Each scene shows the same named points in several views. A view is turned or mirrored, shifted and resized as a whole, has a little noise and may leave points out.

Scene 1
View 1
q639: [  2   3  -6  12 -12  -1  -6   8  16  -3   0   6 -20  -3 -16 -10  -1  -3
   2   7  -3]
q116: [ -8 -15 -17  12  -9  -4 -16  14 -10  11   4   6 -17   1 -20  -3  -6  10
 -10 -15   2]
q161: [  2  -8  -4  -2   3  14 -10   3  -1  -9   1   2 -12  -9 -25  -1   2   6
  -8   1  -6]
q587: [ -2 -12  -9   7  -6  -6 -10  12  -7   3   1   4 -13  -2 -13   0   4  11
  -7 -13   2]
q418: [ 10 -10  -2  11 -16  -9   3  12  29   0 -21  12   1   3 -11  -5   4  -5
   4  24   0]
q317: [  3  -6 -17  -9   0  13  -4  28   1 -15  11   0  14  -3   0   2   4   2
 -16  14   0]
q348: [  4   0 -13 -10  -6  -5  -3  34  -6 -15  22 -10   2   5   3  -2  10  10
  -7 -11   0]
q554: [ -9   2 -23   1  -2   0 -12  24  -8   1  -3   5 -12   1 -19  -1   2   8
 -22 -15   3]
q952: [ -2  -7 -12   3  -2   5  -7  14   0  -4  -1   5  -3  -5  -8   0   4   5
 -11   2   2]
q268: [  3  17  -7  -2  -2  -4   0  16   7 -17  -2  -1 -11  -5   2  -4  16   5
  -7  -7   2]
q93: [ 13  -2   5  -7  -5   1   0  12   4 -21  18 -11  -5  -5   1  -4  12   9
   7  -1  -5]
q709: [  4 -14  -3  11 -14  -8  -4  10  10   1  -3   6  -7   1  -8  -3   0   4
   3   5   1]
q86: [  3  -9 -12  -2  -9   1  -5  23   0  -6  17  -3  -4   1  -9  -4   0   6
  -4  -1  -2]
q729: [  0  13 -16 -11   6   6  -2  24   1 -20  -3   1   4  -6   2   3  17   6
 -19  -1   3]
q110: [  3   1  -8  10 -14   0  -7  11  21   0  -5   7 -25   3 -37 -12  -6  -3
   0   6  -9]
q862: [  3  -7 -12   2  -9   8  -5  21   8  -7  11   3   0   0 -11  -6  -4  -1
  -7  14  -2]
q691: [ -7  -8 -13   6  -1  -3 -15  10 -14   3  -1   4 -20  -4 -23   0   2  15
 -13 -25   1]
q752: [ 11   6  -4  -5 -10   6   2  21  24 -19  12  -3  -6   1 -17 -11   2  -6
   3  18  -9]
q560: [ 2 -7 -8 11 -7  4 -4  7 14 -2 -9 10 -3 -5 -6 -3  0 -3 -4 18  1]
View 2
q639: [ 19  26 -14  28 -41 -38  -2  -7   9  15   3  20  25  15   8 -30   9  20
  -2   8 -19]
q554: [-10  18   9   2  -8  -4   9 -31  54  -8  21   3  16   8 -15 -13  18  11
  -8  -2 -20]
q116: [ -5  29  20 -10 -16 -14  -1  -6  41  -7  22  21  15  39 -15 -11  14   8
   9 -13 -19]
q587: [-15  32  15  -5  -7 -11  -6  -9  26 -15  10  12  11  23 -10 -17   5   6
  13  -9 -29]
q729: [-21  19 -20  23   9 -15   8 -54  27  -1   0  -5 -13 -41   3 -29   2  14
 -17   7 -23]
q93: [-17  35 -23   5  -8 -44  -3 -28 -22  -9 -24  20   3 -20  17 -20 -13   9
  16   9 -46]
q161: [ -9  30 -13  -5  -8 -28 -12  -9  24  -1  -5  17  13   0 -22 -36 -16   9
   0   5 -22]
q691: [-20  31  23  -8  -1  -4 -10 -10  43 -16  10   4  26  28 -20 -23   7   5
  11  -8 -25]
q560: [ 19  26 -17  33 -32 -33  -3  -6   8  22  10  20 -20   5   6 -41  -1  16
  -9  -4  -5]
q317: [ -8  19 -33  -2  -1 -38  13 -44  20   6  13  30 -38 -32  -2 -15  -8  14
 -17  -1 -20]
q268: [-13  24 -10  38  -8 -18   1 -41   8  -4  -9  -9  15 -21  19 -28  11  16
  -4  10 -32]
q952: [ -4  25  -6  10  -8 -22   1 -21  22   4  10  17 -13  -1  -4 -28  -1  11
  -5  -5 -16]
q418: [ 35  18 -24  49 -64 -15  15  14 -12  26   9  19 -22  -3  14 -41  -1  10
 -11  -7 -17]
q86: [ -3  26 -15  -8 -22 -36   6 -19  10  -3   5  35   1   3  -2  -8  -3  11
   7   0 -31]
View 3
q161: [ -9   3 -16   7  -1  -2  -5   1 -22   1  -3  -3  -2  -3 -10  12  12  10
  11  -4   1]
q348: [ -4   0  -3  24   7 -20  13 -12 -17  -7 -10   1   6 -23  -8  10  -7  17
  19  18  10]
q639: [ -8  22  -8   0  -6   6  -4  -4 -16 -24  -9  -4 -11   2 -11   5  17   4
  13   9   2]
q86: [ -3   4  -8  10  -1 -11   7 -11 -20 -10  -8  -2   1 -10 -10  15   1   5
  13  10   8]
q110: [-16  27 -22 -12   6  12  -6  -1 -18 -22 -14 -14 -14   2 -11  12  21   1
   7   8   2]
q116: [  8  15  -9  13   0  10  11   9 -24  -4 -10   4   3  -4 -23  14   4  -5
  -4   1   9]
q268: [-11  14  -2  23   2  -1  -3   1 -12 -13  -7  -2  -5 -18  -3  -4  10  25
  24  14   2]
q317: [  2  -8  -8  19  -9 -14 -11 -11 -22 -13  -2  -4   7 -15   8  20   5   7
  22  11  13]
q587: [ -2  12  -4  19  -1   6   6   5 -17  -5  -7   0   1  -6 -19  10   3   4
   2   1   5]
q709: [ -9  14   1  14  -8   7  -1  -9 -13 -22  -6  -8  -5   2 -15  12   4  -2
   7   6   1]
q418: [-20  18   1  13 -13  16 -20 -15  -7 -37  -4 -23 -11   5  -2  15  12  -2
  11  12   2]
q93: [-18   0  -1  13  -2 -18   5 -16 -11  -9  -3  -1  -5  -7 -10   3   2  20
  25   6  -5]
q560: [ -5  12  -2  12 -17   8 -16  -6 -15 -26  -2  -7  -5   3  -2  10  14   0
  14   6   4]
q752: [-17  10 -14  -4   0 -12  -6 -20 -14 -25  -9 -11 -10  -8   1  12  12  11
  26  18   4]
q691: [  3  13 -11  18   5  10  10  16 -23   6  -8   4   2  -9 -23   8   7   7
  -2  -4   5]
q862: [ -2   3 -10   6  -8  -6  -5 -12 -19 -20  -7  -5  -1  -4  -2  17   8   0
  16  10  10]
q729: [ -5   2  -7  30   0  -5 -11   2 -19  -7  -4  -4   4 -25   8   5  11  23
  25  14  10]
View 4
q93: [  7  17  -7 -19   2 -15   1   4   1  -6  13 -12 -21 -13   2  15  -3  18
   9  28  -4]
q587: [ -8   3 -14  16   6  -1  -2   6   2   4   3   6 -28   4 -22  18   2  -9
   3   4   8]
q86: [  2   2  -4   4   1 -15  -5   0   5 -12  18   4 -26  -2  -1  13   6   5
   1   4  -4]
q639: [-13  15  -4   6   5   5   0   3   1 -16 -10   5   8  11   0  11   1   5
  -6   3   3]
q110: [ -8  21  -3  19  10  17  -9   6   2 -22  -7   8  20  12   4  15   3   0
  -4 -12   6]
q752: [  3  21  -4  -7  -3 -10  -6   4   2 -37  11   0   8  -5  21   9  -2  15
  -3   9 -10]
q554: [-22 -14 -23  20  10  -8 -18  13   0 -17   7   8 -26  -3 -18  18   0 -21
   5  -7   7]
q952: [-11   3 -21   5  -6  -7   0   6  -3 -17   7  12 -26   6 -13  19  -2  -6
  -4  11  -1]
q418: [  3  42 -20  17 -23   4  14   1   8 -24 -12   9   6  13   3   5 -18  -1
 -27   7  -7]
q348: [  0  -6 -11  -3   3 -36 -12   4   7 -10  24 -11 -40 -22   0   6  -3   0
   6  10  -6]
q116: [-12  -7  -6  26  11   2  -7   3   2   4   4  13 -28  13 -25  21  11 -12
   3 -10  13]
q862: [ -3   6  -5   3  -8  -9   0   2   2 -29  14  14 -14   9   3  13   4   5
  -8   6  -7]
q709: [  0  20  -8  14  -7  -2   8  -2   7  -3  -3   6 -13  12  -8  10  -3   0
 -12   4   0]
q729: [-15  -3 -33  -9  -8 -25  -9  14  -3 -34  15   2 -30 -14  -4  15 -12  -7
   0  23  -8]
q691: [-15  -6 -16  18  17   7 -11  12  -4   7   4   5 -31   2 -30  27   6 -15
  14  -2  17]
q317: [ -3  -3 -18  -7 -19 -23  -1   6  -1 -39  26  16 -34  -1   0  16  -1   1
  -4  17 -14]

In a view up to two points have been moved. Name them for each view, in the order of its rows, or write -.
view 1: q161
view 2: q587, q86
view 3: q110
view 4: q729
